Each row is a point on a landscape with many peaks, with its height.
From any point a climber takes the steepest step (rise divided by distance) to one of its 2 nearest points. It stops when none of these is higher. Distance is the straight distance between rows; heights are no part of it.
nedim: [175  67 155 145  91 130 167 172 131 129  68  90 147 139 158  97 150 172
 104 139 157 127 111  92 102 165 147  89]  h=2.81
ratib: [ 46 196 163 129 121 128 114  57  89 104 147 102 140 146 140 165 134 111
 152 157  95  90 104  54 157 118 110 156]  h=2.26
nafo: [135 134 172 103  95 135 146 190 147 148 160 117 177 120  84 127 114 167
 107 127 174 136 182 115 140 146 117 114]  h=2.58
dad: [ 96 154  70 170 112 104 143  93 112 130 151 184  64 111 133 161 143 124
 161 138  96  87 182 147 147 121 114  62]  h=3.84
Gofeb: [135 128  70 123 144 121 100 113 124 120 154 164  82 110 120 135 107  73
 162 112  99 163 114 193 131  96 132 125]  h=1.74
nal: [142 151  77 156 143 115 166  90 112 118 131 187  66 168 149 152 159  82
 140  97 108  90 135 163 126 115 111  82]  h=2.76
bunu: [195  53 145 146 110 136 172 183 140 143  62  92 155 122 128  74 120 166
 143 142 162 151 121 124 104 142 142  82]  h=2.37
gibi: [164  94 114 147 122 113 124 132 115 109  70 109 114 133 173  90 115 115
 139 163 101 142  67 127 100 115 161 136]  h=1.01
fus: [117 108 113 122  90 129 112 152 146 156 145 133 138  70  94 125 150 172
 110  80 187 146 184 128 143 157 131  91]  h=2.15
Bar: [ 70 174 146 111 132 117  97  77  89  99 146 120 130 139 140 154 128  94
 141 145 104 103 105 100 141 102 118 166]  h=2.35
kir: [153 157 153 126 155 102  83 113 127 130 193 121 145 111 124 128 113  90
 146 109 117 128 101 142 120 137 111 151]  h=2.74
pibip: [ 93 152 114 111 109 114  86 126 130 127 172 140 123  90 103 134 134 126
 148 131 105 133 146 153 140 117 134 126]  h=2.04
bezad: [202  80 100 121 134 126 137 161 148 156 116 123 111 106  95  87  80 103
 165 125 139 199 126 176 111 109 146 113]  h=3.33
romot: [198 127 164 130 153 137 164 126 123 133 167 126 150 206 141 125 122  63
 113  77 147 109 115 119 114 136  71 111]  h=2.83
loz: [115 114  69 134 147 144 149 125 118 117  63 142  76 120 143 117  99 117
 121 147 107 153 100 186 115  77 174 189]  h=1.39
sufu: [129 138 159 130  96 116 111 158 140 154 180 119 161  84  86 128 139 157
 123  98 172 122 158 108 142 163 117 109]  h=2.36
Nure: [155 153 163 117 176 117  89 118 141 160 193 133 153 131 108 131  77  92
 136 101 127 139 106 177 124 111  98 168]  h=2.89
lidab: [171  81  94 139 134 147 151 121 140 144 100 125  76 111 150 109 147 111
 107  65 160 171  99 176 101 155 150 117]  h=3.44
Faf: [168 125 194 152 125 130 127 138 154 180 200  89 202  97 106 148 122 152
  95  71 171  93 117  72 148 182  89 129]  h=3.68
lizo: [194 106 145 136 145 108  74 127 137 138 153  81 167  96 126  93 143 105
 134 102 146 154  98 111 101 186 119 132]  h=4.73
zipo: [109 137  93 192 110 108 141 121 119 114  82 190  69 140 185 170 105 116
 143 138  90 109 139 127 127  78 157  77]  h=3.07
piro: [101  97  61  93 168 189 110 139 184 161 106 126  62 111 102 128 189 153
  85  89 144 164 146 204 124 105 115 137]  h=4.41
metun: [132 107 193 105 146 145 136 127 133 104 137  60 221 170 135 114  88 125
 122 194  95 131 135  52 127 129 118 157]  h=2.87
zet: [198  71 140 130 128 125 126 170 148 136  91  79 172 105 108  62 121 150
 155 149 148 166 116 122  94 153 132 113]  h=2.14
vavop: [121  81  84 129 142 149 110 101 153 142 114 129  85  86 137 122 182 131
  94  51 166 167 110 178 103 168 141 127]  h=3.99
zuril: [171 129  90 163 130  95 147  85 109 119 153 169  71 132 157 129 152  83
 143  99 123 110 126 141 115 162 106  77]  h=3.21
Zuz: [138 146 141  96 146 115  86 154 150 120 129 101 172  94 106  96 118 159
 125 168 120 159 122 108 109 167 165 172]  h=2.31
zakon: [111 154 171  95 160 145 151 136 160 149 154 137 157 182 100 157 120 121
  99 107 139 104 143 160 132  96  92 161]  h=3.27
Gize: [ 73 161 132  96 138 118  84 135 131 106 105 102 164 101 100 117 126 178
 114 185 104 140 132  89 125 149 170 194]  h=2.38
tuku: [ 74 144 132 118 122 155 159  86  50  96  51 130 115 190 163 153 107 121
 134 185 127 141 117 105 166  83 124 183]  h=1.69
takar: [ 80 172 142 123 126 115  76 122 142 133 178 118 142  88 102 145 151 129
 135 127 112  99 123 123 129 131 131 158]  h=2.16
doto: [ 58 168  95 149 111 124 128  91 120 121 168 153  81 105 116 155 171 136
 154 153  89  59 167 120 144 110 109  87]  h=4.20
getu: [100 152 161  73 159 142 126 143 134 113 123 120 167 140 111 116  83 154
 117 170 119 138 129 111 131 119 135 196]  h=2.71
ver: [ 71 171 149 127  92 109  89 112 127 115 146 102 156 109 114 148 157 147
 126 149  94 101 117  69 135 150 150 145]  h=2.33
Posab: [ 94 141 158 101 157 149 120  95  73  98  77  89 159 158 147 130  91 129
 143 196 125 160 111  69 149 122 123 217]  h=1.56
sizok: [134 164 153 143 145 110 109 102 126 129 210 137 126 111 124 144 150 101
 138  84 125  91 116 119 122 156  95 124]  h=2.52
sar: [124 153 111  78 143 140 152 165 157 138 117 156 125 151  79 119  99 127
 135 126 142 155 171 183 140  79 132 142]  h=3.15
nomaf: [188  95 150 130 123 127 112 145 140 147 142  89 167 111 121  92 133 122
 117  87 181 148 127 104 109 184 107 107]  h=4.40
guni: [112 114 174 105 109 135 144 116  99  95 109  74 189 185 148 118  90 125
 143 198 103 137 131  57 142 110 122 125]  h=2.75
rul: [118 106 149 141  80 133 186 150 122 102  60 140 117 182 185 135 151 165
  76 143 129  96 114 106 119 130 156 102]  h=4.83
Pifif: [201 111 110 122 141 127 164 136 129 136 108 131 106 173 139  97 118  70
 142  96 130 149  98 174 105 105 128 113]  h=4.50
let: [106 140 151  88 207 161 137 151 142  99 121 126 152 134 113  90  92 183
  96 151 122 128 123 110 113 136 144 222]  h=2.78
dutup: [162  90  99 171 109 105  98 135 136 128  99 127 107  77 167 122 152 145
 125 127 120 164 100 127 112 172 181  96]  h=5.21
bimi: [ 95 124 153 106  93 137 176 120  97  93  75 111 152 199 162 140 106 141
 122 182 115 120 137  80 149  93 132 116]  h=3.11
fibe: [123 172 168 100 168 130 121 125 148 158 181 141 167 158  95 152  85 109
 135 105 127 119 140 177 143  81  93 170]  h=3.04
folez: [110 119  50 119 151 140 111 109 121 116 108 156  71 120 125 134 103  83
 140 121 101 166 105 211 135  74 149 169]  h=1.57
gal: [187 116 142 120 143 133 164 132 127 125 134 127 118 186 145 107 135  77
 119  85 149 125 103 144 107 133 103 110]  h=3.57
gegik: [111 176 130 160 132 141 153 113 144 177 213 156 104  92  89 154 158 119
 153  93 146  49 184 127 149 141  79  96]  h=5.20
dag: [116 128 105 153  77 111 125 153 132 132 122 173 106 111 125 149 118 158
 147 144 120 133 172 141 151 102 152  63]  h=1.94
pubo: [167 105 160 135 120 129 115 128 142 169 166  95 180  96 114 120 131 139
  87  44 210 122 132  75 128 188  97 118]  h=4.03
poda: [147 144 203 144 128 126 121 129 157 170 215 111 186 106  99 160 112 147
 113  98 140  85 112 111 147 148 104 146]  h=3.43
nek: [112 184 154 153 134 140 177 118 141 162 205 156 127 137  95 171 146 106
 139  96 142  33 169 115 152 125  70 102]  h=4.53
kitib: [152 125 218 123 142 143 147 138 153 158 199  94 214 144 114 155  84 141
  98 134 120  99 129  98 146 135 101 154]  h=3.24
zave: [183  82 127 175 118 108 120 124 117 103  77  94 143 135 169  86 146 109
 161 150  98 120  61 105  91 137 141  93]  h=0.71
kap: [183 105 145 110 153 121 113 167 151 122 103  77 175 114 115  64 123 152
 138 163 121 163 109 101  95 167 152 148]  h=2.22
lupu: [100 134 131 127 113 129 149  76  61  83  62 124 111 190 192 146 117 108
 132 169 112 122  90  90 144 100 131 150]  h=1.82
Tega: [106 147 111 125 129 118 143  81  78  87  93 153  97 186 169 147 132  87
 127 129 113 103  99 125 132  87 125 140]  h=2.03
fuduv: [124 135 100 121 130 119 102 123 131 125 169 152 102 113 110 134 141  98
 141 108 122 149 137 176 135 116 124 122]  h=1.91
Ros: [122 164 164 119 134 144 153 136 152 163 187 147 146 162  94 165 142 117
 109  77 153  78 164 147 150 112  82 119]  h=3.77
kug: [142 132 157  99 153 121  90 104  92 103 112  86 177 149 144 106  73  82
 169 176 107 147  98  94 118 101 105 170]  h=1.45
Fimut: [193  81 132 141 153 121 116 113 115 102 106  86 137 146 164  72 138  72
 141 129 112 133  43 126  75 149 120 131]  h=0.28
Lor: [110 131 125  72 146 154 154 176 157 128 108 147 133 132  82 105 106 171
 116 145 148 149 164 159 125 113 150 154]  h=2.98
luri: [ 98  83  59 149 126 145  89 142 153 132 115 154  78  75 132 162 150 152
 131 118 109 168 116 188 134 126 164 115]  h=5.98
ripuv: [178 117 133 134 121  99  77 125 125 116 136  92 153 112 139  95 136 103
 154 141 110 139  91 101  98 158 127 124]  h=5.08
vemu: [ 85 146 139  98 166 166 151  97  61  92  61 119 129 174 148 133  94 127
 134 189 140 151 122 102 154  99 120 230]  h=1.61
Viro: [146 151 130 177 102  94 120  93 111 117 169 118 121  95 135 131 174 118
 130 130 114  82 118  57 120 194 119  91]  h=4.36
Datu: [ 98  87  89 131 125 138  98 121 158 138 109 135  91  77 133 138 202 171
  92  85 152 139 128 157 124 170 145 115]  h=4.55
far: [176 118 194 141 138 138 159 139 128 140 195 101 183 192 134 140 108  80
 117 109 125  89 126  92 134 135  66 110]  h=2.70
Vunon: [117 149  78 144 139 119 154  85  98 101  89 175  78 185 164 148 149  79
 131 104 103  96 107 157 133  88 132 110]  h=2.32
lum: [163 145 138 159 112  91  81 108 116 115 174  95 148 105 128 117 156 112
 144 131 105 107 100  63 115 185 128 110]  h=4.70
Zudi: [150  92 156 153  80 128 180 156 125 117  66 121 128 161 183 119 170 161
  83 126 152 108 106  91 108 163 151  83]  h=3.55
Nipi: [109 134 149  88 127 141 125 170 158 146 140 141 142 115  76 120 133 166
 109 121 164 140 167 149 128 133 126 135]  h=2.80
pevus: [ 96 117  90  91 141 161 108 155 176 162 129 137  93 104  92 137 179 158
 102 101 146 146 172 188 139 108 107 119]  h=3.92
rer: [ 86 161 145  66 167 147 130 128 110 112 106 135 150 151 104 130  77 140
 138 167 129 138 152 134 146  80 115 204]  h=2.65
viv: [ 68 156 116  87 141 138 111 110  91 114  89 135 122 149 116 139 105 126
 150 164 124 138 145 144 152  67 121 186]  h=2.57
Kosur: [162 135 109 191  94  91 148 105  96 148 158 135 108  92 143 124 155 129
 141 140 137  77 152  66 124 196  95  51]  h=3.93
mizaz: [210  95 110 124 138 121 127 134 132 137 132 127 108 139 117  87  92  62
 169 104 132 174 104 173 113 107 115 110]  h=3.75
Sogor: [ 95  94  83 173  99 131 112 156 151 134  89 162  81  82 152 163 151 168
 115 123 120 150 139 164 132 115 176  87]  h=7.31
pubik: [103  95  55 129 146 157 117 128 155 139 116 150  63 107 122 143 169 130
 112  97 120 157 119 209 130 112 136 128]  h=5.13
rina: [ 69 170 107 107 137 126  98  82  89 111 129 149 101 143 130 148 123  86
 160 136 109 117 130 147 153  70 106 165]  h=2.46
kof: [ 67 171 148 102  98 117  97 113 125 111 114  92 177 126 114 136 131 167
 121 184  99 122 124  62 141 145 161 164]  h=2.47
geno: [ 95 129 135 110  95 141 192 135 106  93  64 145 124 203 170 143 132 145
  93 151 120 102 118 117 135 104 147 126]  h=3.69
Rudan: [179 125 104 177 110  94 148 108 100 123 149 155 102 124 150 123 137 117
 149 124 122  94 147  99 126 161  97  50]  h=3.58
gav: [141 118 102 146  86 123 136 146 122 171 161 140 134  91 103 117 128 150
 130  70 192 133 195 126 159 152 110  57]  h=1.96
pusoz: [ 80 127 106 159 100 122 125 151 130 122  67 174  84 118 159 169 103 147
 133 157  98 138 141 145 134  65 176 106]  h=2.54
labev: [140 100 100 131 129 127 152 137 119 111  67 127  88 124 162 105 111 128
 113 144 109 146  81 164 100 106 175 166]  h=1.22
vidoz: [127 139 157  86 196 151 129 173 169 136 135 137 155 119  85  87  94 187
 109 137 150 160 144 142 114 133 144 187]  h=2.84
Siza: [148 112 120 129 107 108  97 146 136 123 116 122 123  93 133 109 147 148
 119 135 133 154 117 131 118 160 168 116]  h=5.56
zube: [129 132  92 162  82 107 137 143 124 145 153 167  99  92 111 136 137 153
 152 110 142 124 192 138 156 138 129  49]  h=1.75
rasam: [131 107 119 110 134 135 131 153 150 123  99 131 114 100 112  97 149 156
  99 117 149 160 118 157 100 163 164 154]  h=6.01
nasut: [ 80 169 111 148 111 134 127 105 134 137 195 153  90  84 104 144 178 129
 158 118 120  65 178 126 142 137 102  92]  h=4.59
bolo: [104 150 161  91 111 124 119 143 135 109 137 112 169 139 113 126 105 144
 116 164 120 129 136  92 128 124 137 152]  h=2.61
Rut: [119 130  67 198 120 106 138 105 119 125 129 194  66 107 162 179 119 117
 160 134  85 122 153 151 134 115 138  56]  h=3.52
Figi: [110 124 118 137  91 105 140 149 122 119  90 158 102 131 146 139 114 153
 128 158 115 133 135 133 137 100 162 104]  h=2.21
kugo: [ 88 104 101 153  88 121 113 141 143 132 106 152  98  86 142 150 197 186
  99 112 141 120 152 138 138 146 155  85]  h=5.57
dobu: [156  82  84 163 138 150 166 137 144 151  80 132  55 105 159 127 128 126
 104  85 139 172  88 191 101 129 174 127]  h=2.94
sino: [114 138 102 101 127 146 143 152 161 148 131 161 108 140  88 139 157 137
 122  94 148 143 172 191 145 100 123 105]  h=3.49
kobof: [146 107 207 108 148 148 157 150 144 130 169  81 221 171 123 130  71 124
 108 164 111 118 146  80 134 126 103 149]  h=3.05
Sotim: [100 164 166  97 159 128  88  93  91 119 125  89 181 138 131 135  76 115
 154 184 112 148 112  82 143 114 124 207]  h=1.52

Where does a climber stop that starts at each point below?
let | Sogor
Figi | gegik
ratib | getu
sizok | gegik
gav | Sogor
zave | kof
far | ripuv
dobu | Sogor

Call two points neighbours if one is among the 2 nearest of the other. Go from one point of each pair to the other, from neighbour to neighbour, staying as high as possible. Name the lowest point that can't be avoided.
getu, gegik | takar
ripuv, Pifif | far
getu, ripuv | zet
rasam, Sogor | dutup
ripuv, rul | guni

Write out the way that a climber takes from each point below.
Sotim | Posab vemu tuku lupu Tega Vunon nal zuril Rudan Kosur Viro lum ripuv
dag | Figi pusoz zipo Rut dad doto nasut gegik
kug | Posab vemu tuku lupu Tega Vunon nal zuril Rudan Kosur Viro lum ripuv
kobof | kitib poda Faf pubo nomaf lizo ripuv
